Points, in no order, along strands that fork, close into loops and pass close to each other.
In the rows, zero is written as 128.
Points whose rows are less than 106 apart are linked; no others are.
z611: [121 113  86 149  92 140  93  77 173 167 137 102 152  89  61  88 167 133
  89 111 132 124 147 115 160]
z618: [151 134 116 156 137 142 147  87 125 159 120 169 110 170 153 105 132 130
 125 117 206 134 121 148 137]
z235: [ 95 146 117 122 159  89 121 146 157 104  85 160 127 131 120 147 139 138
 101 166 120 133 123 102 163]
z366: [164 151 192 120 149 148 139  94 137 146 145 151 138 138 159 109 116  93
 103 174 168 118 101 155 135]
z831: [105 114 131  67  88 123 151 123  86  99 127 156 129 136 102 147 123 144
  89  97 145 108 194  79 149]
z988: [ 82 116 149 111 110 159 113  52 147 109 141 140 125 151 130 166 108 101
 130 121 146 120 198 140 169]
z26: [124 133 167 103 120 154 146  92 141 123 140 137 150 139 162 128 115  99
 101 145 156 115 144 158 130]
z727: [119 121  96 135 132 165 148 112  84 113 149 133  64 180 142 136  94 167
 177  48 166 143 185 135 128]
z261: [144 132 180 132 142 115 147 146 138 131 121 141 114  74 166 139  88 129
 175 142 129 118  97 148 127]
z697: [134 100 130 145 126 115  83 127 151 164 151  72 137 116 107 120 140 119
  99 172  87 134 113 124 174]
z52: [119 125 144 134  65 126 158  76 140 120  92 178 176 122 141 117 155 121
 115 117 168 132 155 157 119]
z90: [134 147 171 105 189 141 106 124 151 135 149 127 129 134 123 154  79  97
 130 189 125 118  95 145 139]
z706: [113 126 204  86 111 144 167 108 140  93 133 155 153 114 178 162 131  89
 122 150 141 113 145 142 124]
z201: [138 114  29 203  94 125 135 120 108 140 147 126 120 107  72  81 173 147
 141  77 136 156  94 154  90]
z983: [138 105 108 143 173  77  89 166 118 161 132 119 146 113  56 189  86 117
 136 171  86 137 124  86 154]
z297: [145 132 128 110 175  85 105 178 101 139 135 147 129 108  53 210  58 121
 150 163 107 117 129  81 140]
z701: [ 99 133 165  61 151 116 154 194 128  79 100 119 147 136 123 200 131 132
 131 142  54  92 147  67 109]
z847: [ 92 123 175  73 119 137 155 148 140  78 127 127 146 132 178 169 122 117
 130 120 104 109 159 121 107]
z644: [109 109 106 127 108  85 139 213 106  89  77 122 128 127 182 121 140 162
 167  72  73 131 122 103  95]
z875: [126 156  64 138 135 155 152 130 109 111 121 144 105 168 161 112 142 143
 148  98 170 148 100 173  81]
z307: [107 122 156  92 109 107 147 173 147  88 107  87 159  84 175 143 165 120
 122 139  57 117 107 112  99]
z172: [133 102 113 152 111 119 102 151 139 145 144  49 112 122 137 104 140 150
 127 126  79 141 129 139 146]
z728: [111 121 161  80 144 100 163 163 113 125 112 136 140  60  81 208 131 105
 126 177  78  90 125  71 124]
z598: [105 130  98 112 141 145  87 138 165 123  96  75 147 181  72 156  99 155
 140 121  75 119 180 128 144]
z675: [135 118  86 146  91  95 147 184  92 109 136 114 120 133 150 107 173 127
 100  96 100 129  83 143  70]
z851: [ 97 126 111 109 133 172  90  63 172 141 131 130 131 158 111 130 105 121
 118 131 152 127 166 146 168]
z343: [ 92 119 106  76  88 126 143 133 103  84 101 131 131 126 106 132 114 167
 127  65 114 122 199  91 126]
z676: [128 165 153 126 145 106 114 168 146  93 121  95 125  82 162 111 153 123
 133 174  67 145  66 134 112]
z865: [114 124 129 122 146 113 147 152 101  93 121 166  82 167 170 132 117 150
 140  98 158 135 146 118 137]
z695: [107 139 147  69 101 139 159 158 138  79 125 104 163 123 179 135 146 110
 113 114  98 105 127 135  72]
z586: [139 124  86 171  68  85 140 131 116 126 109 147 144 118 111  94 191 131
  81  98 130 136 113 133 105]
z482: [135 125 143 116 101 115 170 139 106 116 128 178 136 147 148 126 144 116
  86  99 169 112 139 125 103]
z960: [147 162 155 148 155 109  82 157 138 125 171  88 103  92 141  98 160 124
 128 190  65 152  62 139 130]
z717: [165 144  77 172 123 152 133  72 135 179 124 165 128 154 110  73 160 130
 126 104 211 137 104 144 116]
z931: [181 171 200 157 134 116 118 107 129 155 136 135 132  61 140  88 135 108
 144 192 129 130  63 145 128]
z37: [159 149 137 161 140 113  91 134 133 145 159 103 120 116 144  75 185 116
  99 180 111 157  72 145 141]
z922: [116 132 168  78 147  89 163 197 114 100 126 145 129  92 127 176 130 123
 110 139  89  85 114  56 119]
z777: [152 133 196 137 131 140 160 123 116 125 134 154 123 111 204 119 104 111
 186 141 163 146 101 175 112]
z594: [131 104 137 159  73  73 152 178 110 100 103 138 158  67 179 121 188 120
 133 125  82 146  83 123  97]
z997: [157 139 130 134 118 122 120 132 122 145 162  88 125 129 150  84 160 111
  86 142 130 135  93 153 110]
z670: [117 138 161 115 133  98 133 165 152 104 102 111 140  56 137 162 141 125
 144 168  59 125  92 109 124]
z668: [160 114 175 173  86  78 147 148 131 126 116 130 142  44 168 116 170 123
 145 151  89 147  83 132 119]
z476: [141 144 108 164 105 150  91  92 112 154 104  96 149 117 169  45 159 130
 164 165 150 168 104 176 136]
z204: [111 141  87 131 153 147  73 108 170 144 105  82 121 154 125  98 128 151
 145 148 128 148 113 147 158]
z616: [139 170  91 110 176 203 119 111 145 143 173  81  88 185 110 104  99 148
 121  90 141 117 131 140  93]
z334: [123 157 113 141 151 151  71 105 147 151 108  96 131 132 156  64 145 130
 152 186 142 158  96 157 160]
z755: [128 124 148 109 142 103 147 129 130 158 121 128 161  44  61 212 139  85
 130 204  76 109 112 103 124]
z285: [109 109 119  84 151 105 122 180 108 107  92 111 157 152  70 195 107 140
 131 152  64 125 176  76 146]
z879: [170 102 161 153  93 112 164 129 107 154 125 126 146 116 165 105 132 117
 123 124 156 127 104 156 115]
z142: [127 113 105 146  69  84 152 188  94  93 110 155 160 115 166 115 190 103
 121 115  96 130  62 147  66]
z541: [121 144 106 124 136 109 112 124 157 136 112 140 131 137 107 119 152 129
  65 146 144 115 119 110 157]
z335: [ 93 114  94 112  88 120 149 171 102  81  88 139 140 136 167 128 130 156
 158  59 107 130 155 127  88]
z25: [131 119 111 153  76 115 104  97 155 154 133 107 155  98 103  92 191 126
  78 139 115 138 131 132 147]
z872: [133 112  79 166  93 146  83 109 150 166 162  61 113 109 110  72 164 150
 128 101 102 153 133 147 141]
z793: [123 134 127 117 193 142  78 111 167 152 142 135 158 157  94 165  82  89
 124 203 131 138 117 133 155]
z160: [139 105 159 141 137  93 139 185 123 130 119 105 107  81 153 139  92 153
 169 122  97 119 106 116 139]
z783: [ 83 154 168  93 171 123 130 135 154  69 123 173 118 137 137 196 120 103
 127 167 106 123 137 111 139]
z330: [134 141  88 145  96 185 129  68 111 145 130 123 153 122 133  72 134 122
 171 111 178 155 120 198  93]
z897: [146 142 135 123 159 120 138 155 133 128 134 111 113 144 164 110 124 128
 114 140 135 131  90 143 116]
z44: [ 81 138 151  88 105 160 137  74 134  77 160 145 116 149 123 164 126 106
  99  92 141 111 201 130 124]
z704: [119  99 128 118 113  97 126 203 115  98  90  84 121 137 141 135 113 178
 160  88  58 115 152  90 132]
z827: [142 136 150 129 150 108 104 123 149 158 135 118 155  73  79 172 120  92
 121 207  94 123  94 121 149]
z870: [106 173 111 112 176 195 126  92 153  99 168 120  85 177  92 122  97 149
 144  68 129 129 176 136  92]
z464: [109 114  99 122 117 146 104 132 148 131  93  72 124 154  99 124  94 181
 154  88  95 122 182 136 142]
z609: [154 125 202 148 155 127 141  99 137 155 142 183 109 119 143 160  77 109
 149 157 164 119 124 135 167]
z770: [156 155  81 139 128 182 162 124  84 130 138 134 122 172 175 114 143 122
 163 139 181 147  71 192  81]
z213: [120 103  99 128 164 111  73 145 151 161 119  89 174 144  70 179 101 110
 132 180  90 148 147 110 158]
z547: [153 112 158 154 164 110 119 125 120 174 137 177 102 104  99 179  44 126
 178 151 154 115 125 123 176]
z399: [144  87 133 118 149 121 118 162  86 161 138 107 104 165 105 146  58 151
 128 123 142 106 163  92 173]
z814: [138 138  48 165 111 134 140 125 107 133 125 133 126 135 116  86 161 135
 129  93 157 146  87 169  85]
z703: [ 93 110  98  95 150 131  98 133 141 131 104 107 169 166  64 187 105 125
 110 155  94 126 185 101 156]
z167: [137 144 104 118 183 186 120 108 136 151 165 106  71 202 137 130  91 139
 130 110 163 117 142 138 138]
z354: [167 121 161 170  90 101 123  96 146 166 124 127 157 107 119  94 179 114
  81 163 129 133 108 117 146]
z82: [132  96 137  94  95 135 152 121  88 141 149 126 127 136 103 130  95 136
  86  86 158  96 187 103 147]
z874: [123 100  94 127 104 115 115 171 110 121  96  64 113 141 108 117 106 194
 142  71  80 120 175 102 141]
z325: [ 85 153 125  99 115 155 141 112 119  65 154 155  93 163 129 147 119 129
 126  57 137 124 182 128  93]
z550: [151 108 153 156 130 105  93 122 148 170 167 109 145  82  83 142 158 101
  99 206  79 137 101 110 172]
z219: [144 108 147 167 131  65 136 161 107 143  86 169 111  92 124 124 112 164
 141 129 142 131 118  85 183]
z468: [159 119 111 170  99  92 141 154 109 141 152 119 116 125 130  99 178 127
  76 115 124 133  96 132 110]
z540: [110 132 132 133 154 149 135 132 100  86 141 135  61 201 180 155 114 148
 171  73 141 141 168 131 125]
z648: [ 84 146 177  76 170 129 138 163 150  65 117 149 135 139 129 218 117 119
 157 152  63 110 147  93 111]
z280: [144  89 151 167 144  96 131 135 121 172  99 146 108  98 127 139  74 153
 172 137 151 127 125 119 190]
z994: [ 86 123 120  69 120 124 126 157 118  80  78 125 138 154 101 169 122 162
 124 113  78 109 190  76 141]
z59: [156 156  66 155 134 178  93  72 152 178 154 122 128 125  96  47 168 122
 119 114 183 137  97 133 116]
z239: [146 106  60 184  84 137 115 115 117 154 186  95 110 102  92  75 182 145
 124  86 109 159 120 160 100]
z324: [113 130 107 103 167 169  65  99 174 161 139 105 147 181  92 140  91 108
 118 166 134 124 139 138 157]
z903: [ 82 164 111 122 160 167 135  82 131  58 169 155  83 150  84 133 111 135
 136  44 137 139 190 114  91]
z800: [108 146  94 139 172 133 100 116 164 132  99 135  99 167 143 115 124 155
 134 136 158 147 122 138 165]
z992: [107 112 122 108  91  91 156 167 124 104 101 103 141  88 142 136 185 128
  85 120  80 119 135  90 114]
z472: [103 130  92 127 106 162 101  58 174 154 122 123 157 104  85  92 127 132
 118 103 157 127 160 137 150]
z563: [161  91 160 148 111  94 151 166 101 154 133 104 124 100 151 119 116 134
 117 119 130 109 117 115 137]
z713: [166 126 180 153  93  74 185 154 103 122 102 196 165 113 153 133 156 110
 110 129 148 112  91 112  78]
z122: [105 149  86 135 182 198 119  61 160 134 175 135  91 153  85 102  97 140
 151  70 176 138 160 123 119]
z791: [147 136 142 125 130 166 153 127  93 121 132 121 129 146 211 104 116 114
 182 141 163 146  94 193  88]
z275: [115 146 132 110 152 111 138 180 134  93 107 135 108 154 175 128 127 146
 125 113 120 130 113 121 101]
z169: [109 132  94 112  76 107 152 128 135 105 107 122 155  94 113 116 188 124
  67 108 106 120 132 123 101]
z113: [151  70 128 139 129 132 111 156 107 182 147  56 112 146 118 131  76 147
 123 112 109 102 155 113 164]
z499: [127 143  70 134 167 193  93  74 173 169 160 116 109 130  77  74 120 135
 126  96 179 126 126 119 127]
z597: [150 134 171 141  74 110 177 100 121 117  96 196 182 143 156 121 165 105
 113 144 168 128 109 148  86]
z571: [185 125 185 177 126 118 101  98 140 188 141 120 145  96 130  83 137 110
 124 184 131 133  83 128 159]
z453: [141 143 199 118 178 158 122  89 143 130 167 163 108 148 154 152  85  87
 131 172 158 122 119 148 152]
z862: [116 135 113 122  97 143 154  86 125 115 132 179 141 136 117 116 136 119
 102  88 179 126 153 155  98]
z430: [137  98 156 112 156  92 125 162  95 141 130 148 123 123  88 172  71 129
 123 150 132 108 141  80 169]
z406: [129 154  88 146 163 172 115  75 152 149 128 147  95 174 158 101 134 138
 148 123 194 151 122 157 154]
z963: [149 123  84 168  90 159 131 100  94 151 104 107 140 125 173  74 148 134
 186 128 169 162  96 194 115]
z145: [150 138 167 126 132  84 177 173  95 103 125 205 121 137 165 136 141 109
 108 112 166 111 103 101  97]
z35: [ 99 155 153 109 178  98 128 131 153 105 103 187 137 106  98 195 126 109
 119 195 119 125 112 105 151]
z919: [155  92 143 126 117 147 151 102  89 170 157 153 103 166 129 123  84 133
 106  89 193  98 179 112 162]
z370: [113 114 103 125 109 154 160 122  52  77 163 161  73 175 136 144 105 138
 180  31 160 131 182 127  85]
z817: [134 148 123 118 111 199 115  41 137 149 152 133 155 121 122  65 122 104
 137 118 187 136 144 180 109]

How many points has the smallest loop of links through each point below? Write - if it is on no loop.
z960 | 10
z324 | -
z713 | 6

Name the points in between on the shortest way along the links from the first point to the second, in order.
z37, z44 | z960, z676, z670, z307, z695, z847, z706, z26, z366, z453, z90, z793, z324, z851, z988
z704, z399 | z874, z464, z598, z703, z213, z983, z297, z430
z609, z618 | z453, z90, z793, z324, z851, z988, z44, z325, z903, z870, z122, z499, z59, z717
z35, z261 | z783, z648, z701, z922, z728, z755, z827, z550, z697, z172, z872, z239, z201, z814, z875, z770, z791, z777
